Points on a hilly landscape, in no order, each with its height.
From any point a ball rolls to the lowest of the 2 points nearest to it. It stops when none of these is lower. Distance is the straight distance between rows; heights are no part of it.
q_341 (h 510): [ 1.16 -1.06  2.12 -0.10  1.86 -3.25 -2.71  0.53 -3.96  0.57  0.43  4.96
 -2.94 -7.25  1.23  2.25 -3.11 -5.87 -2.12 -1.84 -1.20 -0.77 -6.71  2.64
 -0.56 -1.71 -1.33  0.89 -0.55 -2.29  0.72]
q_694 (h 140): [-2.32 -0.19 -1.16 -2.71 -1.27  0.58 -2.20 -4.28 -5.32  0.66  0.10  1.98
 -2.02  3.66 -2.81  4.91 -1.05  1.38  2.74  2.78  2.62 -5.18 -0.63  0.83
 -1.18  1.29 -3.80  2.17  1.45  0.66  2.47]
q_637 (h 44): [ 4.50 -2.90 -1.94  6.56 -3.74  0.55  1.90  0.47  0.14  2.20  2.01 -2.20
  0.34 -1.61 -1.30 -1.10 -1.14 -1.45  1.46  5.97 -0.34  3.32 -0.51 -2.55
 -3.10  0.62 -0.97 -1.83 -0.83 -0.95  1.89]
q_879 (h 254): [ 3.88 -3.05 -2.55  4.59 -0.21 -2.47 -0.24  3.09 -0.67  1.08 -0.98 -3.23
 -1.06 -6.21  0.01  0.60  1.79 -2.93 -1.96  0.47  0.23  4.67 -7.70 -1.86
 -5.02 -3.92  0.18 -1.36 -1.80 -1.77  1.84]
q_824 (h 628): [ 0.84  0.99 -1.21  0.37 -2.39  4.18 -0.04  0.47  3.58  1.16  0.23 -0.76
  3.11  6.05 -1.62 -3.32  3.05  5.04  1.66  3.45 -0.90  1.49  2.00  0.32
  1.15  2.19  1.64 -1.02  0.65  1.26 -0.26]
q_123 (h 375): [ 2.70 -0.15  4.42  1.35 -0.34  0.39  3.17  0.73  1.92 -0.41  3.58  2.10
  0.12 -3.08  2.04 -2.98 -4.13 -6.04 -2.59  0.09 -4.48  2.88  0.50 -0.89
  3.42  1.43  2.41  0.23 -0.83 -1.32 -3.14]
q_960 (h 562): [ 0.42  0.75  0.38  2.77 -2.83  4.26 -1.42  4.23  6.47 -0.77 -0.80 -0.03
  4.65  4.50 -0.82 -3.12  6.69  1.95  2.32  1.02 -3.82  3.45 -1.52  1.78
  0.42 -2.22  5.07  0.23  0.18 -1.74  1.27]
q_791 (h 198): [ 4.90 -4.83 -2.56  7.57 -0.74 -2.01  2.05  2.69  1.21  0.81  0.50 -4.44
  1.29 -3.94  1.87 -1.76 -0.70 -1.90 -2.34  2.64  1.81  4.60  0.66 -6.48
 -3.68 -1.78 -0.67 -4.57  0.55  2.13 -0.38]
q_89 (h 170): [-2.03  0.45 -1.94 -2.20  4.01 -1.97 -0.28  1.07  1.36  0.22 -3.47 -4.19
 -1.58 -0.82  0.00 -0.06  2.23  3.69 -2.36 -4.78  2.49 -0.95 -0.37 -1.84
 -1.65 -1.42 -0.30 -2.62 -0.22  3.27 -0.87]
q_581 (h 723): [-1.62  0.25 -3.43  0.58 -2.92  2.88 -1.31 -1.32  2.25  0.66 -0.17 -1.83
  1.21  3.71 -1.51  3.19  3.63  4.19  2.96  3.78  1.74 -0.41  0.50 -1.25
 -1.91 -0.87  1.31  0.94  2.14  0.06  4.07]
q_473 (h 134): [ 5.05 -4.45 -2.56  8.33 -2.86 -0.62  1.93  1.64  1.44  1.61  1.28 -3.67
  1.20 -2.93  0.31 -1.26 -0.75 -1.79 -0.21  4.76  0.83  4.38  0.23 -5.21
 -4.18 -1.12 -0.67 -3.46 -0.09  0.31  1.26]
q_790 (h 704): [-2.76  0.04 -2.70  2.83 -2.41  2.22 -0.32 -2.20  2.77 -0.42  0.29 -1.85
  2.02  3.39  0.87  5.02  1.70  2.54  2.91  3.02  1.94 -1.57  2.51 -1.41
 -1.65 -1.37  2.55  1.43  2.98  0.09  3.93]
q_287 (h 390): [-1.44  1.10  0.50 -2.98  0.05 -0.55 -3.13  1.33 -2.35 -1.51 -1.54  1.66
 -1.76 -2.64 -1.76  3.73  3.71 -0.81  2.25 -2.08 -0.83 -0.43 -6.55  4.23
 -2.24 -3.82  0.37  3.47 -1.15 -4.04  4.44]
q_445 (h 27): [-4.21 -0.33 -1.74 -1.69  0.66 -0.47 -2.21 -3.99 -3.45 -0.60 -1.24  0.59
 -1.94  2.40 -1.14  6.71 -1.65  0.97  2.41  0.87  2.52 -6.16 -0.01 -0.59
 -2.68 -0.90 -2.85  1.63  2.33  1.45  2.78]
q_510 (h 373): [-1.35  2.07 -0.27 -4.78 -1.05  1.79 -1.26 -0.24 -1.52 -0.21 -1.28  1.21
 -0.74  2.31 -1.49  0.70  2.92  3.13  1.35  0.08 -0.19 -0.62 -1.62  2.26
  0.06  0.47 -0.32  2.19 -0.20 -1.23  1.38]
q_28 (h 793): [ 1.05 -0.92 -0.45  2.96 -0.64  0.26  2.15 -0.96  1.46 -0.07  1.07 -1.37
  1.18  0.76  1.56 -1.45 -2.51 -0.01 -0.05  2.13  1.07  0.42  5.28 -1.85
  0.80  2.10 -0.99 -1.53  1.08  1.77 -1.95]
q_262 (h 354): [ 0.61  1.28 -2.48 -1.25  1.94 -0.46 -1.16  2.17  0.83  3.23 -2.77 -4.45
 -0.12  1.60 -5.68 -5.24  5.64  6.87 -2.56 -0.64  2.35  2.73 -4.45 -0.97
 -1.22  0.91 -1.27 -2.77 -3.52  2.31 -0.43]
q_997 (h 426): [-2.99  2.85  3.95 -4.76  1.55 -0.77 -1.69  2.75  1.61 -3.20 -0.84  2.64
  0.15 -2.69  1.76  0.54  2.31 -1.92  0.14 -5.87 -2.51  0.08 -1.83  3.42
  2.06 -3.34  2.24  3.54 -0.10 -2.60 -0.66]
q_965 (h 391): [ 2.64 -3.67  0.42  5.37 -1.52 -0.65  2.85 -2.61 -3.12  0.35  3.95 -0.05
 -0.66 -0.26 -0.35 -2.24 -6.80 -5.09  1.95  3.13  1.45 -1.56  6.34 -1.90
  1.40  4.05 -1.70 -2.19 -0.69  0.61 -0.97]
q_968 (h 361): [-1.49 -0.08 -1.59  1.61  1.25  1.08 -1.23  2.91  6.14 -0.85 -2.76 -2.87
  2.45  1.19  0.90 -1.35  4.72  3.26 -0.82 -2.45 -0.37  1.16 -0.29 -0.76
 -1.45 -2.86  3.60 -2.32  1.17  1.63 -0.04]
q_257 (h 231): [-0.99  1.06 -0.66 -5.53  1.41 -1.39 -0.10 -2.21 -4.40  0.87 -1.41  1.59
 -2.76  1.42 -1.86 -0.45 -1.59  3.41 -2.07 -0.56  2.56 -2.86  1.67  0.68
  0.77  2.78 -5.42 -1.21 -0.57  2.07 -1.92]
q_216 (h 529): [-0.18 -0.67  1.17 -0.03  1.19 -2.73 -3.44  0.92 -3.36 -0.48 -0.11  3.50
 -2.61 -6.50  0.67  3.56 -0.46 -5.13 -0.46 -2.15 -1.22 -0.78 -8.02  3.59
 -2.13 -3.30 -0.36  2.32 -0.55 -3.23  2.83]
q_993 (h 386): [-2.14 -0.37  0.17  2.67  0.44 -0.25  2.08 -3.89  0.75 -1.68  1.81 -0.38
  1.28  1.68  3.11  1.93 -4.89 -1.76  0.35 -0.26  2.24 -2.91  7.94 -2.12
  2.44  1.77  0.12  0.27  2.59  1.73 -1.93]
q_994 (h 409): [ 2.46 -1.49  5.13  1.86  0.50 -0.82  1.72  0.62  1.85 -1.28  4.14  2.24
 -0.35 -5.82  3.32 -1.06 -4.51 -8.15 -3.64 -1.53 -4.63  3.92 -1.20 -2.55
  2.92 -0.98  3.35  0.76 -0.28 -1.71 -3.14]
q_808 (h 696): [-4.14  3.16  1.54 -5.85  0.86  2.58 -1.55  1.05  1.98 -0.95 -2.37  1.42
  1.58  6.02  0.35 -1.73  3.16  4.43  1.10 -3.37 -1.63 -2.24  2.65  1.71
  3.05  0.46  1.90  0.97  1.08  1.63 -2.95]
q_867 (h 430): [-1.02  0.99 -0.07 -2.88  1.01 -1.17 -2.21  2.43 -0.85 -0.64 -2.52 -1.28
 -2.69 -3.11 -2.67  2.16  5.51  0.58  1.03 -3.54  0.47  1.03 -7.01  3.30
 -2.93 -4.39  0.04  1.74 -2.54 -2.38  4.11]
q_320 (h 605): [ 3.88 -0.45  0.03  2.58 -4.47  2.74  2.37 -1.41 -1.81  2.17  3.22  0.25
  0.15  2.08 -2.34 -0.79 -1.19 -2.11  3.75  6.87 -2.41  1.37 -0.61  1.38
  0.54  2.99  1.03  0.94 -1.60 -3.20  2.71]
q_370 (h 644): [ 0.54 -0.31 -0.06  2.95 -2.33  1.66  3.68 -4.24 -0.71  0.41  3.74 -0.43
  1.64  4.86  0.01  0.62 -4.00 -1.97  3.92  4.44  0.75 -1.87  5.72  0.34
  3.13  3.09  2.00  0.62  0.84 -1.32  0.69]
q_967 (h 308): [-1.83  1.42 -1.24 -5.13  0.04  0.42 -0.64 -1.64 -2.51  0.40 -1.59  0.68
 -1.63  2.39 -1.69  1.02  0.90  3.91  0.12 -0.04  1.39 -2.33  0.34  0.73
 -0.18  1.40 -2.58  0.46  0.01  0.96  0.05]
q_231 (h 125): [ 4.25 -1.94 -2.64  3.92 -3.04  0.11  0.44  0.33 -1.85  2.89  0.86 -1.36
 -0.48 -1.66 -3.12 -1.41 -0.05  0.43  1.02  5.35  0.25  3.05 -2.06 -1.55
 -3.30  1.23 -2.78 -1.68 -1.78 -1.01  1.41]
q_283 (h 294): [ 4.36 -2.74 -1.60  2.78  0.27 -3.00 -0.86  2.75 -3.03  2.20 -0.62 -0.84
 -2.23 -6.52 -1.50 -0.62  0.95 -2.94 -2.75  0.38 -0.14  4.17 -8.66 -0.22
 -4.40 -2.18 -1.33 -1.25 -3.04 -2.22  1.28]
q_463 (h 781): [ 2.55 -1.80 -1.68  3.02 -1.09  0.09  1.90  0.17  0.81  1.31  0.42 -2.40
  0.88  0.63 -0.95 -3.04 -0.83  2.26 -0.72  3.18  1.87  2.31  3.54 -2.55
 -1.16  2.31 -2.54 -3.25 -0.13  1.99 -1.30]
q_532 (h 29): [-1.50  1.35 -0.60 -4.61  4.26 -2.49  0.35  0.47 -0.73  0.26 -2.73 -1.84
 -1.82 -0.32 -0.14 -2.07  0.38  3.64 -3.82 -4.96  2.03 -1.22  0.48 -0.76
  0.45  0.89 -2.40 -2.73 -0.82  3.21 -3.32]
q_623 (h 653): [-1.21  1.03 -1.63  0.68 -0.59  3.61 -0.95  1.30  5.33  0.07 -1.42 -0.69
  3.63  6.56 -0.59 -3.27  3.80  5.66  0.34  0.74 -0.99 -0.13  3.26 -0.38
  1.40  0.84  1.98 -2.44  1.49  2.80 -1.79]
q_846 (h 91): [-1.12 -1.35 -2.67  2.66  1.18 -1.31 -1.14  0.40  1.25 -1.10 -1.95 -2.85
 -0.51 -3.92  1.65  4.60  1.26 -0.76  0.11 -1.30  0.97 -0.25 -2.78 -1.71
 -4.06 -3.77  1.42 -0.04  1.24 -0.50  2.73]
q_107 (h 473): [-1.81  2.51  1.87 -3.89 -1.30  2.38 -2.51  3.40  1.65 -1.56 -1.45  0.53
  1.42  2.28 -1.49  0.39  7.06  2.14  3.76 -1.33 -1.48  1.18 -2.92  3.91
  0.13 -2.99  2.46  3.34 -0.38 -3.15  2.37]
q_69 (h 663): [-0.56  0.15 -1.07  2.99 -2.93  2.79  2.17 -4.25  0.91  0.35  2.79 -0.94
  2.73  6.32  0.34  2.63 -1.33 -0.01  4.33  4.52  1.56 -1.86  4.70 -0.10
  2.20  1.55  3.20  1.78  2.14 -1.16  2.23]
q_959 (h 275): [-3.04  0.42 -1.72 -1.11  3.71 -0.19 -1.34  2.27  5.00 -0.06 -3.75 -4.24
  0.09  1.36  0.08 -0.49  4.79  4.60 -0.90 -5.22  1.13 -0.57 -0.16 -1.36
 -1.72 -3.22  2.44 -2.74  0.22  3.53  0.22]
q_390 (h 343): [-1.42  1.95  2.33 -4.79 -0.03 -0.27 -2.87  0.67 -3.70 -1.24 -1.02  4.41
 -1.88 -1.84 -0.64  3.02  1.72 -1.42  1.13 -2.37 -1.34 -1.32 -5.17  5.52
  0.25 -2.26 -0.04  4.05 -1.05 -3.95  3.11]
q_550 (h 677): [-3.31  2.22 -0.07 -2.04  0.99  2.88 -1.39  1.76  4.52 -1.03 -2.60  0.09
  2.71  5.67  0.77 -2.14  3.18  4.53  0.28 -2.30 -1.63 -1.59  3.09  0.28
  2.07 -0.16  2.70 -1.00  1.58  2.49 -2.91]
q_211 (h 439): [ 3.03 -2.67  3.84  2.69  1.00 -2.76  0.31  0.31 -1.43 -0.70  3.85  3.25
 -1.41 -7.53  3.12  0.93 -5.65 -9.06 -3.99 -1.16 -3.08  2.37 -2.74 -2.66
  1.70 -1.43  1.04 -0.16 -0.20 -1.15 -2.47]
q_635 (h 465): [ 1.81 -2.34  2.46  2.04  2.26 -4.08 -1.41 -0.71 -3.69  0.28  2.89  3.88
 -2.16 -7.05  2.62  1.97 -6.42 -7.54 -2.48 -1.29 -0.89 -1.02 -2.27 -1.13
  0.88 -0.30 -1.91 -0.72  0.65 -0.02 -1.85]
q_199 (h 278): [-0.54  2.47  3.76 -3.00  1.00  0.96  1.67 -0.09  2.13 -0.78  1.39  3.12
  1.40  0.98  2.59 -3.69 -2.44 -1.47 -1.63 -2.34 -3.51 -0.07  3.15  1.42
  5.54  2.98  1.64  1.00  0.11  0.39 -5.06]
q_708 (h 522): [-0.80  2.10  1.58 -0.81 -2.36  3.94 -2.45  4.35  4.34 -1.18 -0.84  0.54
  3.52  4.44 -1.49 -1.38  8.01  2.07  4.02  0.21 -3.01  2.73 -2.41  3.57
  0.58 -2.95  4.19  2.20 -0.08 -2.92  2.03]
q_741 (h 158): [-0.35  0.79 -0.55 -4.24  2.88 -2.37  0.52 -1.08 -3.10  0.59 -1.53  0.52
 -1.95 -0.44 -0.63 -2.17 -2.08  2.80 -3.70 -2.08  2.49 -1.57  2.69 -0.39
  0.89  2.89 -4.90 -2.79 -0.56  2.83 -3.65]
q_687 (h 332): [-0.40 -0.44  0.71  1.19 -0.08 -0.58  1.65 -3.78 -2.74 -0.43  2.56  1.36
 -0.37  1.03  1.13  0.79 -5.51 -2.47  0.59  0.93  1.43 -3.02  5.79  0.03
  2.62  3.23 -2.18  0.24  0.84  0.83 -1.73]
q_875 (h 588): [ 2.59  0.23  0.24  1.75 -3.30  1.67  0.83 -1.18 -2.27  1.49  2.13  1.87
 -0.50  0.19 -1.19  0.80 -1.18 -2.51  2.62  4.40 -2.39  0.89 -2.45  2.51
  0.15  1.92  0.47  2.27 -1.27 -3.33  2.54]
q_110 (h 683): [-1.92 -0.10 -1.60  3.60 -2.09  1.59  0.93 -3.61  0.78 -0.38  1.41 -0.80
  1.78  3.27  1.40  4.49 -1.59 -0.23  3.10  2.92  1.64 -2.12  3.78 -0.99
  0.14  0.18  1.67  1.94  2.51 -0.51  2.50]
q_145 (h 277): [ 0.48 -0.34  0.33 -1.15 -1.31  0.24  1.13 -4.23 -4.77  0.93  2.02  2.15
 -1.56  3.23 -1.26 -0.03 -3.87 -0.08  1.34  2.85  1.96 -3.37  4.57  0.90
  2.51  4.44 -3.78  0.07 -0.31  1.12 -0.94]
q_798 (h 758): [ 0.11 -0.27 -1.68 -0.41 -1.60  2.11  1.21 -2.20  0.30  0.88  0.44 -1.25
  0.77  5.37 -1.94 -2.51 -0.18  4.73  0.83  3.89  3.06 -0.57  6.08 -1.35
  1.19  3.90 -2.88 -1.92  1.06  3.27 -1.44]
q_740 (h 264): [ 3.81 -3.41 -0.84  5.15  0.39 -1.19  2.58  2.28  2.00  0.36  0.55 -3.32
  1.72 -2.41  1.96 -3.48 -1.71 -1.18 -3.02  1.55  0.79  3.91  2.78 -5.03
 -1.22  0.12 -0.67 -4.32  0.48  2.80 -2.65]
q_639 (h 370): [ 1.10 -2.72  0.99  3.54  0.13 -1.73  1.67 -3.54 -3.48 -0.41  3.57  1.27
 -0.89 -0.54  1.03 -0.75 -7.23 -4.94  0.65  1.02  2.03 -2.92  7.10 -1.38
  2.33  3.68 -2.46 -1.35  0.55  1.46 -2.10]
q_859 (h 598): [ 1.93  0.69  0.26  1.32 -3.27  3.90  0.23  2.02  3.76  0.55  0.46 -0.23
  3.05  3.90 -1.13 -3.45  3.47  2.08  2.10  3.38 -2.95  3.39 -1.12  1.48
  0.65  0.95  3.08  0.50 -0.35 -1.18  1.09]
q_578 (h 468): [ 1.30  0.76  1.13 -2.16  1.49 -2.55 -1.43  4.31 -0.91 -0.04 -2.15 -0.76
 -2.46 -5.32 -1.87 -0.48  4.98 -1.49 -1.88 -4.52  0.08  3.01 -8.54  3.45
 -2.25 -4.21  0.28  1.09 -4.08 -2.79  2.20]
q_620 (h 319): [ 4.61 -2.82  1.81  3.45  0.38 -0.65  3.95  2.08  1.05  0.73  2.31 -1.27
  0.91 -1.96  0.99 -5.81 -3.86 -2.74 -3.14  1.72 -0.98  3.49  4.30 -4.01
  0.85  2.76 -1.10 -3.91 -0.79  2.70 -4.21]
q_891 (h 489): [ 1.35 -2.28 -0.07  1.98  2.23 -3.94 -1.79  0.43 -3.79  0.32  0.61  1.91
 -2.21 -6.78  1.91  2.58 -3.21 -5.42 -2.07 -1.44 -0.11 -0.55 -4.68 -0.39
 -1.89 -1.60 -2.06 -0.49  0.24 -0.51 -0.14]
q_185 (h 245): [ 4.38 -0.64 -1.17  0.39 -0.02 -1.94  0.95  2.86 -1.62  3.23 -1.00 -1.70
 -0.43 -2.27 -3.66 -5.92  1.46  2.51 -3.36  1.99  0.09  4.90 -4.49 -0.77
 -1.80  1.54 -2.38 -2.69 -4.12 -0.38 -1.22]
q_596 (h 302): [ 2.36  1.26 -0.63 -2.12  1.91 -1.39 -0.39  2.88 -0.92  2.84 -2.31 -2.31
 -0.56 -0.27 -4.43 -6.76  3.81  4.90 -3.59 -0.99  0.78  3.82 -4.97  0.54
 -0.68  1.76 -1.59 -2.15 -4.63  0.77 -1.67]
q_245 (h 744): [ 0.06  1.07 -0.15 -2.06 -1.87  2.92  1.81 -3.13 -0.48  0.72  1.42  0.28
  1.07  6.81 -1.07 -1.83 -0.83  3.75  1.97  3.43  1.80 -1.58  5.82  0.34
  3.17  4.52 -1.23  0.02  0.44  1.93 -1.77]
q_289 (h 229): [-4.19  0.62 -1.73 -3.32  2.33 -0.72 -1.21 -1.00  0.76 -1.25 -3.38 -1.87
 -1.98  0.42  0.36  4.14  1.84  3.09  0.58 -3.36  1.31 -3.22 -0.36 -0.94
 -2.05 -2.97  0.33  0.61  0.96  1.38  2.09]
q_144 (h 771): [ 2.29 -1.71 -1.90  1.41 -1.09  0.33  1.52 -0.81 -1.03  1.59  0.47 -1.85
 -0.12  2.32 -2.68 -4.57 -1.49  3.92 -0.52  3.46  3.25  1.29  5.54 -2.32
 -0.29  4.39 -4.55 -3.86 -0.63  3.18 -1.99]
q_140 (h 621): [ 2.93 -0.26 -0.08  2.51 -4.04  3.29  3.38 -2.35 -0.40  1.65  3.67 -0.58
  1.35  4.56 -1.72 -1.00 -1.61 -1.01  4.48  6.57 -1.08  0.25  2.37  0.92
  2.26  3.24  2.20  0.65 -0.37 -2.37  1.95]
q_242 (h 211): [-1.11  2.33  2.64 -3.53  0.88  0.03  1.46 -1.71 -0.29 -0.74  1.27  3.14
  0.03  0.40  2.35 -1.06 -3.29 -0.91 -1.39 -2.14 -1.72 -1.77  3.52  1.49
  4.37  2.83 -0.27  1.40  0.38  0.44 -3.59]
q_71 (h 712): [-3.37  3.28  1.38 -6.36  0.50  1.87 -0.10 -1.12  0.03 -0.69 -1.28  2.17
  0.83  5.18  1.14 -0.82  0.41  3.84  0.28 -2.40 -0.55 -3.02  3.57  1.51
  3.17  2.16  0.35  1.56  1.35  1.61 -2.94]
q_693 (h 219): [-0.77 -0.43 -0.90 -1.59 -1.41  0.21 -0.64 -4.45 -5.40  0.73  0.78  2.21
 -2.10  3.29 -2.34  2.25 -2.61  0.83  1.78  3.18  2.98 -4.06  2.00  0.68
  0.22  3.17 -4.67  0.56  0.60  1.10  0.30]
q_456 (h 184): [ 1.51 -2.39 -2.76  4.02  0.60 -1.81 -0.52  1.84  1.10 -0.27 -1.55 -3.39
 -0.38 -5.23  1.54  2.62  1.46 -1.78 -1.10 -0.45  0.88  2.39 -4.27 -2.31
 -4.49 -3.80  1.03 -1.18  0.31 -0.76  1.81]
q_300 (h 567): [ 0.98 -0.03  0.40  0.95 -1.98  0.39 -1.46 -0.61 -2.96  0.39  0.86  3.16
 -1.05 -2.07 -0.64  2.87 -0.44 -3.27  2.16  2.03 -2.06  0.27 -5.04  3.45
 -1.03 -0.11  0.08  3.25 -0.76 -3.74  3.35]
q_816 (h 205): [-4.35  0.93  1.16 -0.85  2.41 -1.63 -0.63 -3.64 -1.72 -2.08  0.71  2.22
 -0.01 -1.40  3.26  5.60 -5.19 -2.99 -0.49 -3.46  0.25 -5.10  2.74 -0.36
  1.39 -0.84 -0.41  2.74  2.87  0.80 -0.75]
q_31 (h 547): [-0.20 -0.79  0.03  2.01 -0.36 -1.34 -2.58 -0.25 -2.49 -0.35  0.45  2.67
 -1.39 -4.30  0.64  4.61 -0.92 -4.35  1.49  0.36 -1.19 -0.75 -6.52  2.49
 -2.75 -2.12 -0.05  2.93  0.31 -3.43  3.48]
q_553 (h 328): [ 1.74  1.12  4.98 -1.44  0.68  0.66  2.71  0.88  2.72 -0.38  2.86  2.85
  0.80 -0.52  2.04 -5.47 -3.67 -3.67 -2.94 -1.46 -4.86  1.88  2.46  0.12
  5.27  3.24  2.11 -0.42 -0.72  0.36 -5.71]
q_295 (h 190): [ 5.55 -2.45 -2.50  3.68 -2.02 -1.37  1.16  2.17 -2.32  3.93  0.26 -2.37
 -0.41 -2.95 -4.37 -4.26  0.68  1.06 -1.65  4.88  0.33  5.36 -4.19 -2.49
 -3.74  1.07 -3.16 -3.10 -3.55 -0.89  0.75]
q_440 (h 283): [-3.94  0.10 -0.95  2.58  1.34 -0.12 -0.24 -0.87  4.30 -2.39 -0.53 -1.75
  2.03 -0.86  4.32  5.05 -0.67 -0.42  0.29 -2.05  0.93 -1.92  3.37 -2.72
 -0.92 -3.18  3.25  1.06  3.54  0.83  1.19]
q_17 (h 458): [ 1.18  0.07 -1.38  0.65  2.08 -0.17  0.62  2.56  3.08  0.79 -1.95 -2.49
  1.53  0.47 -0.14 -4.46  1.90  3.15 -2.84 -1.25  0.05  2.62 -0.40 -1.44
 -0.38  0.51 -0.18 -3.33 -0.68  2.09 -2.85]
q_731 (h 410): [ 0.06  0.48 -2.99 -0.50  1.01  0.47 -0.39  1.09  2.09  1.52 -2.01 -3.26
  0.42  2.05 -3.08 -2.90  3.70  5.88 -1.24  0.56  1.91  1.91 -0.94 -1.40
 -1.36  0.47 -0.93 -2.85 -0.62  2.22 -0.33]
q_629 (h 292): [-1.69  2.17  2.53 -4.71  0.88 -1.00 -2.21 -0.62 -3.87 -1.13 -0.67  5.00
 -2.27 -2.90  0.56  2.58 -1.03 -2.01 -0.58 -3.13 -1.27 -2.68 -3.18  4.19
  1.34 -0.94 -0.55  3.17 -0.49 -2.39  1.24]
q_914 (h 137): [-4.50  0.35 -1.96 -4.26  1.36 -0.67 -1.88 -2.66 -1.87 -0.88 -2.97 -0.76
 -2.47  1.74 -1.12  5.38  0.00  2.76  1.10 -1.26  1.99 -4.96  0.00 -0.87
 -2.36 -1.90 -1.76  0.96  1.37  1.70  2.65]
q_86 (h 497): [ 0.64  1.94  3.03 -3.66  1.63 -1.99 -1.13  5.32  0.89 -0.96 -1.78  0.82
 -1.11 -3.67 -1.27 -2.56  5.66 -1.56 -1.37 -5.06 -1.51  3.52 -6.83  4.30
  0.02 -4.00  0.89  1.18 -3.63 -3.04  0.34]
q_155 (h 357): [ 4.59 -3.38  1.80  4.54 -1.05 -0.77  3.78  0.12 -1.62  0.85  3.98 -0.30
 -0.66 -2.58  0.52 -3.99 -5.90 -5.20 -1.02  2.72 -0.17  1.22  5.12 -3.44
  0.96  3.39 -1.63 -3.20 -1.17  1.13 -2.77]
q_312 (h 362): [-2.47  0.14 -0.31  4.52 -0.06  0.62  1.24 -1.32  5.16 -1.66  1.33 -1.31
  3.31  0.38  4.55  3.02 -1.89 -1.91  0.64 -0.46 -0.21 -0.45  4.39 -2.41
  0.85 -1.15  3.98  1.09  3.24  0.15  0.09]
q_887 (h 194): [-3.03 -0.71 -2.19  2.58  1.19 -0.72 -0.80 -0.21  3.16 -1.81 -1.50 -2.67
  0.66 -2.24  3.04  5.18  0.76  0.01  0.35 -1.58  1.05 -1.39  0.37 -2.49
 -3.37 -4.06  2.50  0.48  2.64  0.20  2.59]
q_433 (h 464): [-0.80  1.63  2.69 -3.08  1.65 -1.40 -1.13  3.71  1.89 -2.51 -1.34  1.13
 -0.25 -3.75  1.18 -0.65  3.21 -2.09 -0.88 -5.22 -2.26  1.96 -3.91  2.92
  0.47 -3.61  2.07  2.12 -1.19 -2.48 -0.57]
q_457 (h 95): [-2.68  2.01  1.96 -3.45  0.91 -0.63  0.08 -3.51 -3.13 -0.89  0.90  3.80
 -0.88  0.84  1.94  2.85 -4.25 -1.45 -0.60 -1.86  0.10 -4.65  2.76  1.72
  3.11  1.56 -1.56  2.48  1.21  0.09 -1.43]
q_152 (h 309): [-4.27  1.73  0.25 -4.98  1.65 -0.08 -1.98  0.39  0.58 -1.98 -3.07 -0.43
 -1.46  0.43  0.17  3.35  3.49  2.10  1.86 -4.14 -0.20 -2.46 -1.34  1.37
 -1.38 -3.85  1.61  2.58  0.40 -0.49  2.72]
q_562 (h 421): [ 0.66 -0.60 -1.18  2.10  2.35 -0.14 -0.09  3.78  5.31 -0.15 -2.35 -3.46
  2.43 -0.34  1.12 -3.62  3.22  1.90 -3.12 -2.75 -0.59  2.81 -1.39 -1.81
 -1.08 -1.72  2.09 -3.40 -0.07  2.44 -2.29]
q_208 (h 227): [-1.81  2.46  1.39 -6.33  1.47 -1.10 -1.68 -1.48 -4.39 -0.30 -1.27  4.36
 -2.95 -0.64 -0.12  1.56 -1.08  0.74 -1.52 -2.77 -0.16 -3.69 -1.56  3.36
  1.51  0.47 -2.37  1.84 -0.52 -0.69  0.10]
q_377 (h 729): [-1.72  2.40  0.93 -4.89 -0.80  2.08  1.06 -3.01 -1.55  0.02  0.48  1.78
  0.28  5.94  0.09 -0.32 -1.05  3.32  0.78  0.60  0.91 -3.16  4.83  1.13
  3.53  3.83 -1.26  1.36  0.82  1.49 -2.35]
q_512 (h 374): [-4.50  2.58  2.44 -5.69  2.51 -1.09 -2.05  1.09  0.13 -3.05 -2.40  1.29
 -1.36 -1.84  1.35  2.96  2.17 -0.28  0.77 -6.49 -1.29 -2.47 -1.32  2.71
  0.42 -4.08  1.68  3.64  0.25 -1.37  1.13]
q_187 (h 424): [-0.89  2.08  0.98 -3.49 -0.86  1.44 -1.23  1.80  0.40 -0.95 -0.94  1.36
  0.16  0.65 -0.47 -0.05  3.57  1.60  1.88 -0.93 -1.50  1.30 -2.53  3.30
  0.37 -0.65  1.30  2.92 -0.86 -2.52  1.38]
q_582 (h 418): [-2.05 -0.28  0.06  4.77  0.02  0.58  2.43 -2.48  4.36 -1.43  2.17 -1.62
  3.27  2.25  4.25  1.82 -3.34 -1.58  0.45  0.31  1.28 -1.34  7.70 -2.83
  2.29  0.48  2.94 -0.07  3.53  1.47 -0.87]

Where does a ball stop that starts at each point below?
q_582 | q_846
q_875 | q_457
q_994 | q_457
q_867 | q_457
q_731 | q_637
q_71 | q_532
q_965 | q_637
q_790 | q_457
q_562 | q_532
q_86 | q_445
q_859 | q_532
q_28 | q_445
q_639 | q_445

Call two points neighbours if one is among the 2 nearest of the other. Go from one point of each pair to the other, from neighbour to neighbour, staying as low as possible. Name the highest point that can't be avoided.
q_532, q_637 | q_17
q_445, q_846 | q_582
q_445, q_637 | q_965
